Points on a hilly landscape, in no order, each with its height.
A ball rolls from a point to the lowest of its 5 nearest points, and stops where none of them is lower. Distance is the straight distance between rows; heights are no part of it.
rur: [101 144  96 153 133 157 139 179 126 131  93 129 114 114  56 117 113 136
 128 194 132]  h=4.40
Lup: [ 78  93 165 192 105 117 165 179 171 169 145 149 162 131 106 129 112 146
 109 157 164]  h=6.39
bagig: [141 166 137 105 122 138 145  68 160 107 152  95 108 125 185 120 110 126
 118  65  89]  h=4.42
des: [166 159 103  87 115 160 118  97  44  61 179  98  65 122 184 112 157 119
 111 125 120]  h=7.58
Dus: [179  64 184 133 133  81  69 145  98 152 133 162 185 182 139 161 163 125
 141 148 199]  h=6.08
buk: [187 109 137 115 157 104  91 139  70 104 112 126 148 141 111 138 171 134
 146 131 166]  h=2.71
fedoz: [110  96 154 157 121 103 142 114 156 161 138 135 162 158 156 133 133 114
 135 116 125]  h=4.72
duvo: [ 95 151  99  97 150 166 120 126 128 123  96 132  83  93  83 137  96 126
 107 163  83]  h=3.79
dem: [157  87 148 137 137 106  94 118  94 145 126 136 166 159 125 135 168 129
 154 127 164]  h=6.32
tolet: [180  61 159 143 125  83  89 124 112 142 141 136 176 183 139 152 169 136
 156 124 177]  h=5.75
lalu: [196  81 152 144 106  87  91  93 119 119 167 137 167 171 184 131 184 123
 178  93 159]  h=3.24
Zafa: [117  90 133 146 133 128 123 148 140 160 107 128 158 145 110 134 145 133
 140 137 142]  h=4.58
Romip: [164 110 118 121 171 107  83 142  56  97 101 109 150 133 103 137 170 137
 149 126 171]  h=1.52
Gedur: [ 78 149 101 121 131 174 145 162 140 136  97 136 121  78  70 113  80 123
 127 168 105]  h=4.07
matu: [133  62 182 161 119  84 121 126 153 158 150 142 182 164 141 139 147 118
 140 126 156]  h=5.20
Gik: [141 165  91  94 145 162  94  96  68  85 137 100  86 122 137 131 133 127
 102 134 104]  h=1.73
das: [168 181 105  75 131 164 114  85  78  83 145 105  51 116 176 125 130 106
  98 128  84]  h=5.63
neke: [101 162 132  97 104 126 157  92 197 140 137 127 115 114 146 123  94 124
 117  81  93]  h=3.06
dip: [183 117 125 127 127 113 108  84  86  91 167 108 132 145 187 114 173 122
 159  87 140]  h=2.45
kunes: [116 132 109 125 168 140 102 170 110 123  82 119 141 110  75 118 139 122
 115 175 143]  h=3.36
zuvo: [123 144  90 117 171 152 108 151 101 117  89 108 114 128  86 114 126 135
 119 163 115]  h=2.66
bugod: [ 85 181 101  86 112 166 153 132 147 150  99 148  80  60  92 121  81 137
 108 138  80]  h=4.01
rir: [ 94 198 103  65  98 165 156 135 148 142 110 167  60  55  88 123  76 130
 108 140  68]  h=4.17
fedop: [152 109 139 133 125 107 121  71 143 126 150 115 144 156 171 132 154 119
 158  83 110]  h=3.61
Vus: [129  60 207 171 115 100  92 175 147 162 158 167 193 190 116 155 157 118
 119 156 189]  h=7.69
lufu: [118  90 146 159 157 126 108 171 118 151 112 152 157 142  86 140 149 124
 109 165 174]  h=4.15
pipot: [ 82 169 102 172 103 174 188 201 144 143 129 157 100  75  61 109  75 136
 135 201 136]  h=4.77
zelem: [177  81 166 136 156 100  83 180 104 133  98 137 182 165 104 141 176 134
 138 166 186]  h=4.83
kezul: [137 104 124 129 155 125 112 132 109 129  99 112 154 135 119 121 134 126
 133 124 135]  h=4.43
Tos: [129 144  89  85 160 164 100 117  82 107 117 112  70 116 134 132 113 118
 104 128 102]  h=3.96
Zedo: [163 150  96  95 170 137  91 109  56  77 113 125 116 119 141 118 156 128
 117 127 127]  h=3.88
Dutov: [ 84 161  90 124 117 172 157 171 140 130  90 151  98  76  55 124  71 140
 127 187 118]  h=4.29
ler: [134 107 171 146 114 109 145  94 167 151 148 117 152 152 183 134 145 112
 143  83 128]  h=4.08
mafo: [110 136 159 136 108  90 171  81 204 135 153 119 133 135 171 132 112 120
 123  63 107]  h=4.74
Gazem: [120  73 181 179 125 108 121 165 156 172 127 146 187 168 120 137 153 135
 117 171 174]  h=6.35
figu: [170 157  91  88 125 140 103  91  19  46 197 108  66 127 164 103 177 116
 122 110 136]  h=8.44
Fene: [195  93 124 129 125 117  90 102  66 112 148 115 154 150 165 126 188 124
 169 103 155]  h=4.54
tipul: [ 91 126 123 147 138 124 149 138 141 144 100 133 129 128 106 123  96 131
 112 153 120]  h=4.60
vagud: [ 86 136 120 152 119 125 184 157 184 156 113 137 128 112 100 129  97 137
 109 141 126]  h=4.88
Dama: [124  65 183 152 138  98 104 163 125 159 119 146 173 163 121 152 160 118
 129 166 171]  h=5.84
kamo: [199 115 124 117 117 103  93  89  74  80 185 119 126 138 176 111 179 134
 157  86 137]  h=3.02
tun: [ 73 109 157 174 113 111 159 150 183 171 132 145 160 133 125 137 114 132
 125 128 147]  h=5.71
dat: [149 118 124 131 171 131 104 155  98 130  93 111 151 146  97 127 154 130
 130 145 165]  h=3.00
Deba: [ 85 175 104 108 120 172 143 134 143 126 104 144  82  88  92 118  88 124
 118 157 102]  h=3.78
lop: [167 120 103 105 167 119  83 133  44  88 123  93 139 121 121 131 168 132
 129 133 171]  h=2.35
nav: [ 63 173 126 142  93 118 192 149 191 148 119 147 115  92 111 137  85 144
 135 129 102]  h=4.36
viz: [160  85 121 121 152 111 104 107 103 119 126 115 146 150 148 123 156 135
 148 113 133]  h=5.43
rodeb: [156 122 136 130 139 113 106  95 105 122 133 114 142 150 161 130 144 126
 146  89 132]  h=4.22
pid: [ 80 191  96 118 100 165 168 188 145 151 109 165  91  66  53 122  76 130
 133 187 107]  h=4.47
ditik: [176 148  99  87 127 164 113  82  43  60 185  91  91 129 180  96 164 114
 127 104 128]  h=8.20
Suzo: [163  92 141 116 154 115  78 151  85 127 106 128 171 148  97 141 157 136
 137 154 175]  h=3.98
Muke: [ 93  96 153 167 102  99 163 138 186 169 140 146 155 157 150 138 126 130
 116 125 124]  h=5.39
bekoz: [122 116 132 147 139 121 128 106 147 142 123 112 138 142 141 155 150 124
 136 111 120]  h=5.53
Besu: [116 177 110  83 114 155 141  96 158 116 123 134  69  87 134 144  81 119
 108 108  78]  h=2.19
vun: [180 124 114 120 128 119  87  95  73  77 167 108 120 143 184 130 160 115
 145 100 126]  h=3.50
Tuk: [140 163 146 117 119 115 155  79 188 120 158 120 119 127 178 124 126 115
 116  59  95]  h=4.66
kupaz: [168 120 129 127 116 121 112  77 106  97 184 107 115 140 193 112 173 109
 142  73 114]  h=1.65
kati: [153 132  97 110 193 150  96 161  51 101  81 117 136 106  78 126 136 130
 123 156 163]  h=2.76
gefu: [ 99 158 169 142  84  87 196 118 223 156 130 134 148 124 147 134  94 143
 127  72 115]  h=4.84
Gef: [ 76 152 109 168 105 153 165 185 164 157 108 144 121 101  66 117  81 142
 126 165 124]  h=4.48
lusu: [146 116  94  98 165 149  89 132  70  98  73 106 114 116  97 131 141 127
 121 155 133]  h=1.43
rozi: [131 180 101  83 128 155 143  98 133 120 127 116  72 104 139 134 103 122
 114 121  65]  h=3.16
legeb: [107 107 134 154 162 127 126 176 123 146  91 124 151 148  81 119 136 129
 126 159 155]  h=2.15
zadel: [ 84 133 140 162 111 110 189 149 188 154 122 130 140 130 130 136  88 145
 128 115 120]  h=4.64
dati: [112 127 106 133 154 125 127 129 130 144 107 112 133 112 108 125 109 119
 113 148 120]  h=3.83
Misir: [148  97 160 148 132  83 120 113 135 153 135 131 173 166 152 133 145 108
 147 113 148]  h=4.34
sez: [ 98  90 174 182 118 104 140 164 160 169 130 156 172 166 119 136 135 125
 121 141 157]  h=6.41
Tizal: [126  84 154 159 144 117  98 154 112 162 112 126 174 162 107 141 146 125
 126 160 169]  h=2.62
Bimo: [ 87 148  91 173 117 155 160 187 145 136  98 142 119 103  58 112 101 137
 120 188 139]  h=4.59
suk: [116 135 101 136 166 149 112 146 120 141  90 117 123 123  94 129 127 127
 130 155 133]  h=3.23
sofo: [158 147 107  91 157 133  99  98  68  83 138 114 100 125 143 106 145 113
 124 127 126]  h=4.75
mori: [128 123 136 121 133 126 128 107 160 130 122 111 121 130 140 126 109 117
 127  92 110]  h=4.39
mez: [178 111 136 135 102 106 103  84 109 108 173 115 135 161 199 104 165 121
 173  93 140]  h=2.30
guf: [ 97 149 100 109 150 158 124 126 147 130  94 114 102 113  93 116  90 127
 119 147 111]  h=3.32
zataf: [116 191 120  61 105 151 146  93 183 132 133 141  66  79 145 146  93 128
  88 100  74]  h=2.43
sazus: [120 170  86  62 139 170 140 113 136 128 115 124  71  93 112 122  90 132
 108 152  64]  h=4.06
vuk: [ 62 150 120 152  90 141 202 176 176 153 114 148 126  84  97 107  92 133
 123 156 111]  h=4.35
gor: [ 51 125 158 198  62 109 212 218 188 163 187 153 162 133 138 136  95 168
 122 140 157]  h=6.77
Guros: [201  63 182 128 107  78  75 104 109 125 153 149 171 186 151 166 174 125
 166 116 173]  h=4.46
zenov: [ 64 132 135 184 100 115 175 178 185 162 138 144 140 112  89 131  89 155
 117 154 127]  h=5.24
bipin: [ 73 172 102 128  93 153 172 169 163 140 106 170 109  84  70 110  72 139
 127 173 115]  h=4.26
Guvu: [ 78 172 110 124  90 144 177 146 169 146 104 155 101  85 107 123  87 139
 127 142 107]  h=4.09
ral: [127 118 150 128 134 104 143  89 147 147 129 124 137 142 160 126 122 125
 136 100  93]  h=4.41
kevo: [ 68 143 113 187  91 151 182 197 172 163 145 147 129 107  87 132  91 163
 118 172 130]  h=4.78
Kez: [124 160 125 105 130 142 129  85 142 109 133 122 106 122 152 129 104 120
 116 102  92]  h=2.93
subo: [148  82 155 142 144 115  92 158 108 137 104 136 169 155 107 146 162 142
 136 144 170]  h=4.97
Soko: [142 169  98  47 121 176 126 100 111 116 135 125  56  94 139 121  85 120
  88 142  72]  h=4.55
Fudi: [ 92 118 135 180 128 133 159 178 155 167 117 139 147 128  85 120 114 145
 109 165 159]  h=5.48
voroz: [114 172 128  87 113 147 146  99 166 134 124 125  91 101 146 141  86 113
 114  93  98]  h=1.10
Voze: [159 113 116  99 157 131  82 127  74 105 119 112 134 135 123 126 154 119
 136 133 136]  h=3.34
Moz: [183  72 147 133 147  89  85 141  87 126 133 134 172 165 120 152 169 128
 151 134 171]  h=4.89
Musa: [ 57 110 156 185  88  95 186 170 207 155 151 135 158 127 123 145  97 137
 119 117 138]  h=5.64
belu: [148 163 119  79 130 142 120  81 110  89 155 107  76 126 178 120 127 112
 109  94  93]  h=4.33
kige: [156 135 123 120 134 134 113  72 124  94 147  99 110 143 179 108 143 117
 146  84  98]  h=2.68
los: [164 127  93 112 143 137  90 112  95  93 137 117 110 132 162 115 146 131
 121 116 125]  h=5.17
beso: [150 126 122 111 145 145 118  73 110 101 129 112 107 132 165 120 130 132
 142  98 104]  h=3.87
gidil: [105 142 114 105 124 156 152 119 164 130 110 132 106  96 120 135  98 123
 116 112  90]  h=2.42
Paget: [ 90 134 130 130  95 113 190 110 199 146 114 138 133 124 139 132 109 127
 122  82  96]  h=3.18
guku: [193 151 108 107 127 135  85  80  26  46 176 110 103 131 169 103 177 135
 152  86 150]  h=8.83
godi: [170  99 160 151 129  93 106  93 132 126 153 130 154 159 185 125 156 125
 145  87 134]  h=3.14
sop: [144 124 168 138 104  88 140  69 174 132 150 115 157 150 191 125 132 125
 135  57  91]  h=4.45

For each start below, name the point where the ball stops.
sez -> kupaz
nav -> voroz
Vus -> kupaz
gor -> voroz
fedoz -> kupaz
Gef -> voroz
Dus -> kupaz

Call two points neighbours if one is among the 5 nearest of the other. Go from one point of each pair to the other, from neighbour to neighbour, staying as low as possible. Name the highest point that can't be avoided.
Gik and Romip -> Zedo
voroz and Romip -> guf
legeb and lusu -> dat
Romip and kupaz -> beso
